Each row is a point on a landscape with many peaks, with its height.
From any point a climber steps to the highest of the 2 points nearest to it. It stops when none of these is higher. Distance is the straight distance between rows; heights are no part of it.
(1542): [120 140 143 168 180 132 140 128 108 165  89 186 151 158  96 182 186 152
 159 175 134 142 185 122 176 124 103 146 161 143  89  54  61 167 150 138
 167 147 142]  h=362
(891): [146 123 131 108 159 112 126 152 142 117 141  84 155  71 157  95 110 115
  88 111 101 171  90 108  85 159 107 125 121 150 157 142 131 121 135 101
  72 105  90]  h=368
(56): [134 135 126 136 153 112 146 138 137 151  91 132 164 148 132 154 156 136
 163 145 151 132 140 123 144 127 142 132 157 144  82  78  78 143 156 120
 157 125 124]  h=419
(1046): [113 144 123 117 134 152 104 123 126 159  57 128 150 131 116 116  81 144
 150 164 131 105 123  93 155  98 193 124 160 118  97  91 137  95 162 140
 128 135 150]  h=214
(1290): [131 130  93 126  88  98 144 119 154 136 109  95 161 168 168 169 113 101
 193 134 144 117 129 133  98 119 191 107 149 124  82 104  97 117 143 111
 189 114 102]  h=139
(1081): [124  88 142  99 143 126  84  91 104 107 111 155 124 197 143 151 140 151
 151 105  83  97 156 142 155 110 117 149 144 121 144 113  99 168  89 149
 180 132 103]  h=585
(1123): [163  87 130 132 140 150 109 117  86  92 108 128  49 147 110 145 124 164
  70  94  69 104 167 132 128 165  59 122 105 144 202 180 159 137 106 157
 125 143 128]  h=524
(1407): [139 138 143 125 136 135 101 139 151 137 136 148 154  68  97  92 169 112
 126 146 112 185 117 132 136 120 119 138 113 151 138 114 119 154 137 117
 104 144 115]  h=348
(476): [117 140 167 147  52 115 110 113 123 126 169 165 148 113 140 142 129 137
 144 108 153 123 126 138 105 132 134 130 133 127  64 151 145 134 135 152
 124 142 162]  h=212
(92): [128 111 144 100 123  98  99 116 145 117 161 149 179 124 142 119 176 123
 153 116 134 152 115 173 127 115 118 134 136 155 135 104  97 196 108 130
 141 144 110]  h=576
(831): [140  96 115  95 178 115 129 122 123 131  75  82 137 166 157 134  90 138
 136 117 109 102 115 112 108 105 166 120 148 122 149  98 107 119 128 132
 143 109  82]  h=272
(718): [131  80  85  92 131 163 178 127 128  77 164 118  70 149 109  88  85 125
 100 113 162  85 112 152 159 113 145 117  87  88 199 169 190  88  82 136
 129 124 147]  h=369
(396): [138 142 148 166 195 136 142 138 100 155  60 148 123 150  88 160 150 165
 106 148 108 114 171  89 166 123  98 146 144 142 111  87  91 117 160 142
 148 134 137]  h=601
(1034): [142  91 141 106 109 110  46 108 114  91 116  92  79 167 153 138 111 120
 118  93  26 112 161 139  99 155  89 118 128 145 165 182 128 163  98 151
 125 131  74]  h=554
(746): [104  82 101  79 164 147 112  92 134 109 114 148 136 175 119 102 110 139
 169 132 134 105 131 158 187  89 169 143 135 108 171  88 125 157  85 132
 177 133 131]  h=304
(1171): [135 167 125 189 148 124 160 145 134 165  89 167 149 140  92 200 182 129
 162 177 148 144 189 106 161 135 114 141 148 138  65  73  79 130 171 116
 177 150 152]  h=339
(188): [158 141 100 108 234 117 124 167 153 134  89  84 167 111 137  96 197 107
 144 152 128 193 131 118 122 127 116 118 151 160 184  70  77 151 144  67
 106 117  73]  h=319
(1281): [113 123 112 104 175 153 117 107 115 145  68 131 150 153 112 101  78 154
 166 141 153  93 122 120 169  79 190 138 144 107 130  66 123 106 131 147
 161 134 145]  h=246
(572): [106 137  77 143 140 159 159 135 155 147 111 107 102 114  70  76 108 107
 123 163 180 128 110 138 172  87 174 141  95  88 178 106 173  96 132 118
 121 113 153]  h=421
(736): [128 128 130 150  87 128  73 117 125 141 106 130 112 133 104 161 138 117
 150 160  27 132 179 127 144 161 115 137 117 164 112 162 111 141 140 137
 153 159 127]  h=72
(176): [142 104 147  96 136 121 119 137 120  88 206 112 112  71 159  87 128 124
  55  84 113 151  81 134  80 162  74 131  92 146 198 189 152 144  98 130
  59 132 107]  h=422
(134): [165 111 107 115 162  82 115 152 153 110 129  64 134 118 187 146 154  89
 117  90  81 164 128 128  71 167  81 127 121 174 166 138  82 154 125  93
 134 105  52]  h=344
(528): [139 143 117 137 109 118  88 144 162 158 109  85 145  79 118 121 133  95
 133 147  82 168 129 115 101 161 137 118 119 169  92 147 115 117 171 104
 122 119 103]  h=298
(1398): [118 173 105 165  50 147  83  89 149 136 173 206 166 103 105 136 128 107
 179 167 146 150 145 143 153  85 169 147 127 112  78 143 147 172 135 148
 141 170 189]  h=302
(801): [143  97 144 129 131 100  92 114 111 106 119 127  97 166 153 145 142 133
 123  88  70 111 151 137 104 146  78 132 128 141 143 153 111 169  93 148
 143 128  96]  h=575
(388): [155 126 166 141 147 125  95 134 113 132 109 130 117 106 119 135 140 120
  95 120  73 155 148 111 111 166  76 141 122 162 112 146 115 135 148 136
 103 135 114]  h=372
(1051): [121 134  92 109 164 140 107 119 185 140 117  91 165  81 112  56 136  91
 158 151 159 165  93 144 143  72 191 143 123 121 170  89 142 146 135  94
 113 124 113]  h=215
(119): [145 127 159 126 162 118 162 147 125 121 146 133 113 100 112 130 167 139
  99 116 150 148 118 135 122 144  83 136 109 135 160 118 123 127 119 124
 110 120 125]  h=389
(65): [115 156 113 159  72 123  91  92 147 140 157 209 187 148 125 180 144 125
 190 179 152 137 153 154 161  82 151 156 146 115  77 109 117 179 123 145
 180 165 167]  h=336
(258): [150 109 121 138 124 131  66 109  90 102  95 122  43 164 133 151 128 138
 100  96  23 113 187 123 104 169  49 119 120 155 176 200 151 154  91 144
 136 135  96]  h=538
(1090): [159 101  94 117 216 180 135 153 121 134  49  98  95 152  78 119 128 152
 123 154 121 142 170 120 185 120 117 121 111 133 204  88 120 122 131 116
 128 126 112]  h=444
(568): [116 101  88 104 127 127 200 129 150 105 158 106 109 159 153 107 100 115
 154 107 206  73  91 157 132  92 170 120 116  85 157 116 140  97  75 116
 157 111 138]  h=371
(653): [142  97 141 127 155 137  97  97  83 100  77 127  79 206 135 172 118 159
 122  98  50  86 179 126 143 128  98 128 153 121 147 135 113 144  98 158
 172 126  89]  h=552
(582): [128 135  87 126 144 105 140 137 167 148 113  97 171 136 153 122 158  94
 198 145 172 150 116 139 126 106 183 125 147 133 118  79  89 145 144  88
 156 110  97]  h=182
(1335): [115 139 151 157  68 116  94 115 126 132 144 173 134 145 123 169 151 136
 153 148  76 131 172 150 139 134 117 147 127 147  87 154 109 168 132 142
 148 161 158]  h=80
(393): [125 141 203 161  99 111  51  95  74 115 122 177 131 157 146 131 135 166
 106 117  69 109 152 111 102 146  84 137 149 147  59 153 134 180 141 172
 110 152 143]  h=437
(138): [ 82 123  99 127  61 125  97  76 137 114 169 184 146 189 127 171 126 139
 189 150 112  91 171 180 178 101 159 128 139 111 107 131 119 175  68 151
 207 156 175]  h=99
(1206): [142 145 153 131 164 104 139 145 129 143 106 111 161 126 164 147 121 141
 103 117 136 125 111  95  87 124 118 126 152 137  86  95 105 107 157 127
 109 114 112]  h=483
(1577): [117 148 160 110 153 132 105 120 118 146  83 146 174 117 136 109  95 158
 132 134 132 105 101  97 129 108 147 127 163 126  97  79 123 121 158 154
 102 140 138]  h=183
(783): [153 162 154 138 149  86  85 141 137 150  91  98 188 141 182 164 161  94
 130 137  78 140 145  84  86 154 103 128 168 181  59 106  63 154 174  94
 136 122  79]  h=335
(1441): [102 144 122 150 153 133 172 125 116 152 117 156 157 146 131 127 144 138
 182 141 240 109 115 148 149  98 166 144 151  95  98  60 112 120 115 140
 151 117 159]  h=404
(1317): [131 136 116 153 177 124 132 134 138 147  91 139 155 166 121 169 199 129
 178 169 122 154 184 120 181 125 123 133 164 152 118  55  60 152 151 117
 186 135 106]  h=385
(1245): [120 165 138 143  65 144 101 115 140 140 180 194 152  72 101 105 150 110
 140 148 166 153 121 149 142  94 150 141 125 113  98 140 158 148 143 148
 100 157 178]  h=271
(1259): [132 101 121  93 169  90 164 133 141 102 146  86 138 153 185 130 146 126
 131  79 154 122  91 156  96 123 122 117 125 126 162 113  95 125  91 123
 139 108  88]  h=505
(884): [115 132 167  98 219 105 172 130 102 117 133 156 162 130 141  97 171 162
 133 100 193 129  92 149 135 109  90 151 150 120 157  67  97 152 100 123
  94 118 126]  h=268
(1310): [124 128 124 124 102 141 119 116 138 135 111 141 119 137 101 124 116 136
 143 136 120 116 137 132 156 115 162 134 131 124 118 129 141 123 132 137
 142 134 148]  h=563
(259): [152 116 131 120 145  82 112 152 145 119 154  70 138  87 184 128 120  87
  86 105  81 170 112 110  54 185  80 121 113 168 154 164 106 135 135  90
  88 102  65]  h=354
(385): [125 112 175 118  94 100  95 123 112  91 169 125 122 127 175 115  98 141
  95  89 110 110 105 127  74 157 110 120 130 142 103 175 151 144 114 154
  92 123 130]  h=446
(1287): [121 152 168 110 111 122  65 113 131 138 164 187 195  74 126  84 166 117
 151 142 145 168  98 144 128  94 138 143 139 142 106 103 129 184 136 138
  92 168 133]  h=432
(776): [149 126 142 119 196 135 147 161 121 135 126  86 124  73 150  91  96 136
  56 117  98 169  95  79  98 154  79 137 123 146 193 151 139 100 141 111
  57 104  85]  h=384
(948): [ 98 127 117 113 136 143 205 146 128 138 156 104 108 129 158 104  78 106
 136 125 215  96  67 135 125 102 169 114 123  71 147 114 160  66  98 119
 110 101 127]  h=407
(377): [122 144 133 114  77 157  42 103 123 144 109 146 147 109 112  92  85 130
 147 167  71 132 132  98 156 123 177 130 139 128  90 144 164 143 159 151
  94 161 157]  h=36
(19): [130  91 102  93 104 151  68 107 112 105  86  97  78 162 104 126  87 140
 116 131  30 100 168 121 139 143 153 104 109 123 158 175 142 116 103 137
 157 137 126]  h=543
(698): [129 132 158 143  77 102 143 143 121 126 170 116 113  98 134 147 112 120
  84 108 112 125 123 114  76 183  94 122 112 144  86 186 147  99 147 127
 102 116 141]  h=547
(215): [123 136  90 172 142 147 180 141 137 156  91 133  95 139  56 172 151 129
 145 166 124 142 179 122 177 135 132 136 101 128 120 116 127 103 143 110
 177 120 151]  h=610
(111): [133 127 169 120 125  94 138 138 132 111 186 140 148  97 145 114 160 127
  90  92 146 147  88 132  84 140  87 134 116 137 139 144 126 132 119 126
  93 123 127]  h=415
(1266): [116 129 164 113 169 124 175 129 110 121 140 150 142 139 138 115 143 151
 108 101 187 103  85 140 138 115 112 141 134 113 140  97 120 116 100 155
 116 123 152]  h=303
(462): [120 146 187 141  67 104 104 137 118 131 186 138 153  87 160 129 110 127
  84 108 118 134 101 118  71 158  92 127 136 148  66 177 147 137 146 133
  73 124 140]  h=499
(1346): [134 153 157 135  93 128 105 131 139 155 119 131 161  80 114 135 121 116
 116 135 106 149 124 109 108 145 132 136 138 153  82 133 130 123 167 125
 106 135 139]  h=277
(15): [101 145 135 142  45 159 143 118 122 126 184 159  96  97 102 105  93 132
  98 116 159 108 109 132 134 134 152 112  97 106 104 190 198  87 139 156
  97 138 193]  h=546
(6): [148  91 114  97 124 120  72 103 104  95  90  91  86 212 173 145  80 143
 129 109  37  81 158 121 100 128 145 109 149 120 144 171 117 140  81 129
 165 109  66]  h=317
(137): [142 106 106  86 209 138 107 134 134 127  61  66 158 142 146  90  84 133
 136 139 110 125 102 106 131  94 159 122 153 130 178  83 122 111 135 113
 106 112  74]  h=253
(1092): [119 170 165 161  59 154 132 123  91 160 137 158 123 104 124 155  60 135
  99 133 148 109 119  86 103 155 135 107 155 114  38 165 178  75 175 145
  77 119 177]  h=428
(991): [117 165 159 130  87 132 129 126 128 146 136 156 173 105 132 128 111 134
 128 125 167 130 103 126 108 116 142 133 147 126  72 119 141 107 159 142
 105 125 161]  h=243
(673): [134 143 146 117 212 111 167 152 118 129 113 122 166 117 145  98 166 145
 125 130 176 156 106 120 120 119 118 133 153 123 151  60  94 129 131 109
  96 118 119]  h=278
(919): [123 142  71 127 128 115 123 135 200 138 148  98 174  94 132  96 166  75
 176 143 174 162 112 151 131  92 191 129 119 123 157 102 121 164 121  98
 146 116  99]  h=199
(1480): [117 117 125 123  67 161 137 114 121  97 175 152  81 114  86  90 110 135
  90 123 119 103 120 152 143 141 136 116  88 115 155 189 180 103 115 161
 115 139 177]  h=602
(1470): [ 87 131  85 124  48 130 124  99 142 112 143 158 145 176 136 155  96 117
 190 141 140  92 141 166 147  89 190 127 143 100  99 138 129 140  87 136
 203 152 170]  h=111
(617): [117 156 121 152  59 130 172 147 149 149 169 100 120  80 130 151 101 104
 117 133 165 124 103 115  97 145 152 111 120 103  88 157 164  68 163 109
 108  97 137]  h=482
(713): [108 170 175 158  43 140 156 128 117 142 189 206 137  97 102 144 144 124
 130 108 221 116 109 146 137 110 117 135 128 103  89 144 162 123 148 152
 105 156 200]  h=377
(606): [132  88 162 123 103 102  94  94  86  77 149 152  91 192 161 134 128 163
 109  75  89  82 146 149  99 142  85 128 130 127 127 177 141 172  68 174
 136 138 128]  h=539
(924): [117 171 147 163  52 157 130 132 125 153 152 147 119  77  86 128  99 129
 109 148 145 139 120 107 129 143 146 116 124 118  75 162 181  88 175 140
  93 126 179]  h=484
(779): [ 97 153 123 137 121 146 187 124 131 137 147 155 130 126 128 126 125 116
 161 115 245  95  98 152 148  87 159 137 129  90 115  92 151  98 123 135
 141 125 159]  h=343
(767): [145  93 123  74 143 137  63 110 130 113  93  81 143 119 161  66  62 140
 121 127  66 123  95  98 114 115 181 104 141 130 141 137 150 130 127 145
  99 123  86]  h=133
(1032): [102 118  66 122 111 147 141 108 149 128 120 113 117 125  96  87  90 109
 154 151 165 110 116 150 166  85 199 136  96  94 148 126 180 108 106 114
 161 121 148]  h=453
(701): [127 107 146 128 111 119 119 120 114 114 121 134 101 155 121 154 121 147
 120 110  90 104 145 138 127 139 121 136 112 132 112 155 127 131 117 154
 140 124 129]  h=612
(488): [141 109 148  95 143  91 126 142 145  98 205 109 151  83 178  93 142 122
  85  72 130 160  91 140  65 151  75 122 115 146 167 163 108 159 102 111
  78 123  98]  h=443
(1357): [102 154 128 132 123 149 175 138 142 133 176 133 116  84 109  85 130 115
 107 121 209 112  64 139 140 106 143 138 113  93 143 128 176  88 119 127
  91 118 160]  h=291
(1477): [105 117  79 118  80 119 156 103 143 123 113 110 142 193 139 173  99 116
 191 131 137  82 137 149 124 109 195 115 135 106  89 122 108 109 108 119
 211 124 130]  h=125
(774): [140 124 104 120 205 109 160 157 148 136 130 102 164 117 134 106 190 108
 143 133 176 181 111 136 125 122 132 120 137 138 178  74  90 160 123  79
 115 117  89]  h=301
(1286): [136  93 127 103 136  83 127 141 148  92 182 110 142 129 177 127 170 109
 125  76 137 140 106 164  77 139  93 129 123 150 158 142  88 162  90 108
 130 112  86]  h=470
(892): [101 111 125  98 175 154 107  94 119 125  88 166 148 156  96  98 121 165
 155 153 144 112 126 137 196  87 159 152 140 125 148  65 129 154 112 154
 149 144 150]  h=279
(141): [139 133 197 148 123 103  60 125 106 126 127 143 132 125 152 132 143 136
  97 107  49 132 146 111  78 170  61 147 129 172  88 167 120 176 143 138
 100 154 118]  h=394
(230): [152  99 146 125 171 147 133 121  92  89 137 151  81 140 122 130 152 165
  72  85 117 125 138 146 138 151  37 132 100 138 195 155 136 152  95 152
 124 135 125]  h=503
(1224): [117 105 127 121  81 163 104 114  95  88 167 144  51 141  94  90 109 159
  85 112  85 104 147 121 134 174 110 110  77 127 163 223 173 132 108 172
 109 159 176]  h=566
(1139): [151 135 108 130 199 156 131 167 147 151  89  98 116  73  73  87 158 116
 105 167 128 185 144 105 144 132 108 136  91 139 194 101 132 114 161  88
  81 123 110]  h=395
(1498): [141 121 142 111 145 154 139 151 105 120 159 109 103  69 131  89 110 137
  45 103 105 153 104 100  99 168  74 124  98 141 182 181 164 112 132 128
  60 114 118]  h=402
(1180): [ 97 179 164 135 129 132 176 147 104 165 134 126 160 100 167 135  89 123
 120 121 217 120  60  94 107 112 128 116 176  96  84  89 152  66 151 123
  76 107 140]  h=461
(1322): [126 172 113 178  70 165  90 120 143 167  89 158 127  77  64 132 118 116
 139 192  62 166 177  99 163 134 150 140 111 150  81 166 146 116 178 143
 129 166 173]  h=59
(156): [137 151 137 175  87 145  93 130 117 163  96 137 101  95  80 159 127 117
 119 175  36 148 176  92 136 167 108 143 105 166  84 166 132 118 164 129
 138 154 154]  h=66
(551): [115 130 140 154 148 127 174 120 104 140  94 158 132 163 121 160 125 155
 148 121 179 106 132 127 153 105 142 134 143 117  93  89 116 102 139 149
 152 130 159]  h=481
(549): [118 116 197 137  93 105  90  88  90 102 159 184 120 167 152 142 143 173
 121  92 101  92 141 139 111 135  95 139 144 136  93 150 136 185 100 173
 128 156 144]  h=492
(214): [150 109  98 114 188 172 141 148 140 120  96 107 104  93  79  83 136 138
 104 137 120 167 126 133 166 130 106 132  83 132 232 115 162 123 133 117
 103 125 121]  h=411
(819): [126 171 132 191  10 112 157 145 153 135 192 150 120  93 125 187 137 107
 129 124 150 131 146 138  94 162 115 116 120 130  49 184 142 101 158 111
 139 128 183]  h=544
(1025): [131  93  96 110 133 152  74 107  97 104  74 111  64 185 118 166 108 139
 128 127  20 102 200 131 143 138 109 116 120 129 172 164 120 129  95 134
 172 130  91]  h=534
(1174): [ 93 153 101 153 104 131 186 134 156 131 182 129 112 104 108 102 134  85
 150 121 247 102  81 156 142  87 161 131 115  69 136 137 163  93 114 121
 131 113 152]  h=307
(1585): [130  97  70 130 140 162 210 147 153  99 157 119  61 131  80 108 117 119
 118 124 198 105 126 160 173 110 130 121  77  86 215 141 172  85 101 110
 141 113 150]  h=383
(634): [133 119 148  92 131 118  79 126 130 125 109 105 162 124 144  93  84 140
 140 129 109 121  95 114 113 104 170 126 150 134 109 107 130 136 137 145
 114 126 116]  h=154
(145): [137 158 148 164 149 108 129 139 121 157  70 128 157 173 151 191 163 131
 153 140 125 113 166  98 134 141 115 123 179 154  47  77  74 124 181 120
 171 128 121]  h=381
(1409): [107 152 108 138  85 128 190 152 152 149 174  99 126  97 156 128  91  90
 129 127 206 114  67 132 107 115 168 106 128  79 120 142 169  56 135 104
 106  95 132]  h=445
(576): [133  99  72  97 197 183 128 134 149 129  80 104 103 130  67  83 127 132
 130 157 127 163 148 139 205 109 139 135  88 120 219  91 150 141 119 109
 129 131 115]  h=426
(99): [126  99 133  87 151 130 149 116 130 104 171 143 130 118 114  94 154 149
 117  96 177 126  94 155 147 109 110 143 119 115 185 108 133 143  92 144
 105 127 142]  h=337
(268): [159 136 144 148 199 116 148 158 129 141  90  93 136 115 149 136 142 130
  91 125 118 150 126  89 104 152 103 131 136 152 126 106  99 110 159 106
 104  99  96]  h=472
(757): [137 126  85 181 125 119 181 144 146 147 114 116 106 160  83 195 180 118
 156 153 116 134 183 135 152 151 117 123 115 147 120 123  85 120 140  95
 191 117 123]  h=584
(442): [132 101 141  92 172 117  97 117 121 114 123 144 147 150 141 118 150 149
 143 109 113 130 123 149 147 101 118 133 140 138 141  94  95 182  99 144
 149 130 106]  h=643
(217): [103 128 117  96 125 148 124 113 135 123 117 122 143 120 112  86  85 120
 140 136 152 112  94 138 149  96 192 129 126 107 133 117 167 107 120 141
 123 129 155]  h=504
(257): [156 109 147 140 210 148 167 142  91 113  94 132  84 134  92 140 169 164
  70 102 140 143 152 129 151 144  45 136 115 127 193 117 126 137 106 139
 115 128 128]  h=480
(872): [121 140 109 129  91 130 170 158 138 153 143  67 125 104 173 132  67 106
 108 145 134 120  90  88  75 151 166  97 132 109  92 140 154  61 165 103
 108  89 102]  h=529
(1396): [154 151 125 149 202 110 199 185 116 151 116  88 119 114 142 139 161 120
  79 132 136 167 128  90  99 172  76 129 118 143 166 111 102  89 151  87
  81  86 101]  h=495
(946): [157 126 140 135 179 136 120 155 124 148  99 122 119  76  86 115 163 127
  86 140  91 174 134 105 137 153  75 143  99 159 166 117 119 136 168 119
  98 140 114]  h=378
(937): [ 91 166 163 132  79 147 154 118 117 129 198 178 142  85 112  95 127 126
 110 105 217 118  71 147 136 103 142 134 128  97 121 140 171 111 128 148
  85 136 174]  h=326
(565): [139 132 123 111 130 111 124 153 168 132 162 111 147  57 129  86 156  92
 110 128 137 182  96 130 104 142 122 142 107 152 153 142 127 130 144 100
  80 122 105]  h=349
(45): [124 139  95 157 102 106 137 120 146 146 138 123 130 175 123 206 187 103
 176 145  88 141 180 153 148 149 113 126 132 158 103 115  65 149 128 111
 215 119 108]  h=559
(601): [114 122 173  83 114 112  84 103 139 120 181 175 193 116 165  83 156 133
 140 100 145 146  86 167 119  96 126 140 143 134 123 115 111 193 107 142
 107 157 133]  h=506
(1272): [121  56  72  72 169 148 146 103 128  94 118 107 107 197 133 123 112 131
 152 115 147 102 141 173 169  97 147 117 128 102 187 103 119 144  71 120
 191 116  98]  h=325
(911): [112 187 147 169  67 149 152 110 115 154 153 218 124  99  93 163 151 132
 141 149 197 136 137 126 160 105 127 145 122 104  69 138 155 123 169 153
 130 163 199]  h=433
(411): [150 107 128 121 221 159 133 138  99 133  55 139  97 139  72 134 157 172
  96 134 106 149 169 123 184 135  73 140 121 142 193  87 112 137 135 135
 132 139 115]  h=460
(1294): [125 123 114 126 158  82 209 162 148 111 175  86 128 145 185 142 165 106
 133  95 193 134 102 145  87 143 113 119 123 129 156 119  91 115 105  85
 130  86 102]  h=545
(1236): [143 135 114 146 190 107 228 177 121 117 151  93 107 124 155 144 175 127
 101 109 185 158 116 126  96 156  87 127 114 119 178 121  96  95 118  82
 106  91 119]  h=516
(1536): [104 121 132 128  79 130  68  85 121 112 180 197 138 167 128 154 149 136
 166 154  82 110 171 169 170 123 116 142 131 133 115 140 118 187  82 157
 170 172 156]  h=89
(419): [125 113 125 127  77 122  80 105 105 114 101  87  90 154 149 135  44 142
 124 139  34 102 152  87  83 175 155  94 146 128  81 198 152 112 130 144
 131 128 115]  h=494
(625): [120 167 133 195  29 127 157 127 146 149 184 194 123 100  97 190 151 115
 151 143 177 131 147 151 131 125 125 141 120 116  62 155 140 124 155 131
 152 148 195]  h=493
(747): [150 149 139 134 125  94  86 154 156 159 106  95 189  83 152 132 151  89
 130 150  85 174 127  93  93 160 115 126 150 174  75 110  85 145 183  86
 126 131  88]  h=316
(899): [134 138 149 147 185 132 158 139 106 142  73 119 123 156 133 157 111 156
 114 132 129  99 137  91 135 130 124 127 147 124  99  95 113 100 153 139
 132 110 137]  h=548
(1410): [121 142 133 149 122 129 113 113 135 149 132 177 156 132 122 156 160 134
 165 159 146 154 145 143 161  97 143 147 141 136  84  80  97 162 132 135
 166 150 143]  h=375
(282): [120 169 113 144  58 179  77 113 124 159 113 165 132 101  71 108  87 134
 140 185  92 132 144  97 167 114 186 126 123 124  80 159 176 114 160 150
 123 160 194]  h=48
(1243): [120 154 170 143  17 115  85 114 143 125 210 191 167  87 141 112 145 118
 146 117 164 136 108 156 114 118 137 128 135 136  87 164 155 168 130 142
  99 167 176]  h=241
(147): [131  78  62  77  79 149 145 122 142  69 171 102  66 149 122  94  77 110
 128 116 120  84 135 164 138 127 158 106  96  95 186 191 174 108  67 121
 153 139 137]  h=353
(1050): [112 134  74 152 168 159 210 148 142 132 137 118  77 116  75  82 123 111
 119 148 220 114 103 151 183  89 144 135  93  73 199 109 180  86 105 105
 114 113 160]  h=399
(1351): [130 130 117 158 176 154 151 139 121 155  74 161 110 144  55 145 157 162
 126 178 115 146 179 120 203 129 107 143 117 137 140  96 112 122 147 131
 159 137 149]  h=646
(705): [140 139 127 168  59  89 157 155 147 132 186 116 106  97 122 165 159  99
 122 124 126 136 141 138  89 177 106 125 101 138  87 186 130 102 149 110
 135 120 140]  h=586
(1029): [119 110 120 112  86 146  62 105  95 109 108 115  82 139 109  97  67 147
 109 139  27 113 162  94 126 158 160  94 115 127 121 204 169 115 118 152
 120 152 143]  h=520
(765): [130 128 105  99 193 139 125 151 158 142  96  79 158 101 126  65  98 123
 133 151 140 150  88 120 134 100 171 126 129 119 177  84 128 118 135 104
  97 115  95]  h=235
(1162): [112 161 138 148 145 127 195 162 124 165 114 107 124 119 133 134 101 122
 123 145 201 124  90 104 121 118 144 116 148 102 108  84 131  66 156 109
  92  98 129]  h=531
(351): [123 135 133 123 179 146 188 135 121 124 145 154 123  99  88  99 177 138
 109 137 185 145 105 149 166 114 106 142  98 112 182  94 134 128 118 127
  91 129 144]  h=365
(1371): [116  86  76 106 130 131 186 117 133 103 129 114 104 199 128 136 109 123
 161 117 168  84 131 161 153 109 170 116 122  96 154 110 119 110  79 123
 190 118 133]  h=345
(276): [107 164 163 144  90 146 159 134  93 163 132 144 150 107 149 161  56 129
 110 117 191 104  83  78 102 126 134 111 176  92  48 123 169  64 166 148
  75 112 150]  h=391
(943): [125 150 110 122 118 113 140 134 154 146 114  82 188 143 187 138 119  96
 176 123 176 131 108 121  91 111 183 118 167 133  82  80 100 107 157 100
 138 111 108]  h=160
(649): [142 148 154 158 123  91  92 127 125 143  92 120 154 176 160 199 167 115
 150 127  69 125 170 110 109 159  93 135 162 161  57 112  68 158 155 116
 174 126  99]  h=355
(346): [136 120 137 142 119 102 140 135 136 125 144 149 125 142 124 170 185 130
 147 125 116 134 166 154 138 150  96 127 114 153 121 127  80 159 117 115
 177 124 114]  h=530
(303): [152 122  93 114 181 103 124 157 156 117 106  76 143 115 146 134 194  94
 137 129 112 188 148 136 106 156  90 124 127 163 185 104  69 153 129  84
 129 116  65]  h=333
(864): [141 111 138 111 142 101  87 121 119 119  92  83 136 167 176 148 102 130
 130 106  70  97 131 105  98 130 139 120 147 132 107 127 105 140 123 137
 147 113  79]  h=292
(1571): [130 112 164 128  90 111  90 102 104 106 121 119 109 156 169 133  65 150
 112 111  80  98 133 103  87 147 137 111 143 128  72 180 152 127 112 159
 114 131 121]  h=462
(37): [121 143 105 132 141 139 189 156 133 160 100  73 115 117 147 117  58 124
 117 159 154 114  92  89 116 120 168 107 135  99 105 101 151  51 166 108
 105  88 112]  h=594
(957): [158  69  85  86 145 127 119 122 122  93  96  63  80 181 176 141  73 139
 114  99  67 100 133 124  94 127 149 102 131 108 171 166 135 119  92 124
 159 108  69]  h=327
(1249): [128  94 153 122  89 126 113  99 100  81 177 156  62 162 128 126 123 162
  98  79  99  89 139 150 112 162  93 115 105 125 153 195 160 145  86 166
 120 152 158]  h=537
(492): [151 111 127 135 120 104  74 104 108 117  81  85 104 183 167 175 121 123
 135 108  20  90 177 110  92 146 110 116 150 137 103 154 102 131 114 125
 179 108  68]  h=306
(405): [121 164 158 120 160 142 104 120 144 153 133 183 176  66  92  77 168 117
 127 158 157 172 107 127 152  89 140 150 127 126 131  94 126 160 151 132
  90 145 138]  h=379
(224): [140  67  86  72 110 127 139 127 134  79 147  82  85 158 164 109  76 122
 124 111 104 104 113 150 101 128 161 105 104 117 182 182 144 115  75 119
 141 123  95]  h=341

For each start below, name the point where the climber stops.
(282) | (701)
(476) | (56)
(864) | (701)
(1139) | (701)
(673) | (488)

Call two points neighbours if one is among the 2 nearest of the other. Go from one point of each pair to the other, from neighbour to neighbour, staying as high as possible. Name the lowest point that can't be avoided.
(705) / (488) | (1407)
(705) / (442) | (385)
(1480) / (606) | (1249)
(19) / (442) | (1025)
(606) / (701) | (388)
(1351) / (1294) | (268)
(606) / (37) | (276)

For each start below, name every point that the climber comes to, in order.
(634) | (1577), (1046), (1281), (892), (746), (1272), (1371), (568), (948), (1409), (617), (872), (37)
(943) | (582), (919), (1051), (765), (137), (831), (864), (492), (6), (957), (224), (147), (718), (1585), (1050), (572), (1032), (217), (1310), (701)
(767) | (137), (831), (864), (492), (6), (957), (224), (147), (718), (1585), (1050), (572), (1032), (217), (1310), (701)
(946) | (1139), (214), (576), (1090), (411), (257), (230), (1123), (258), (1034), (801), (701)
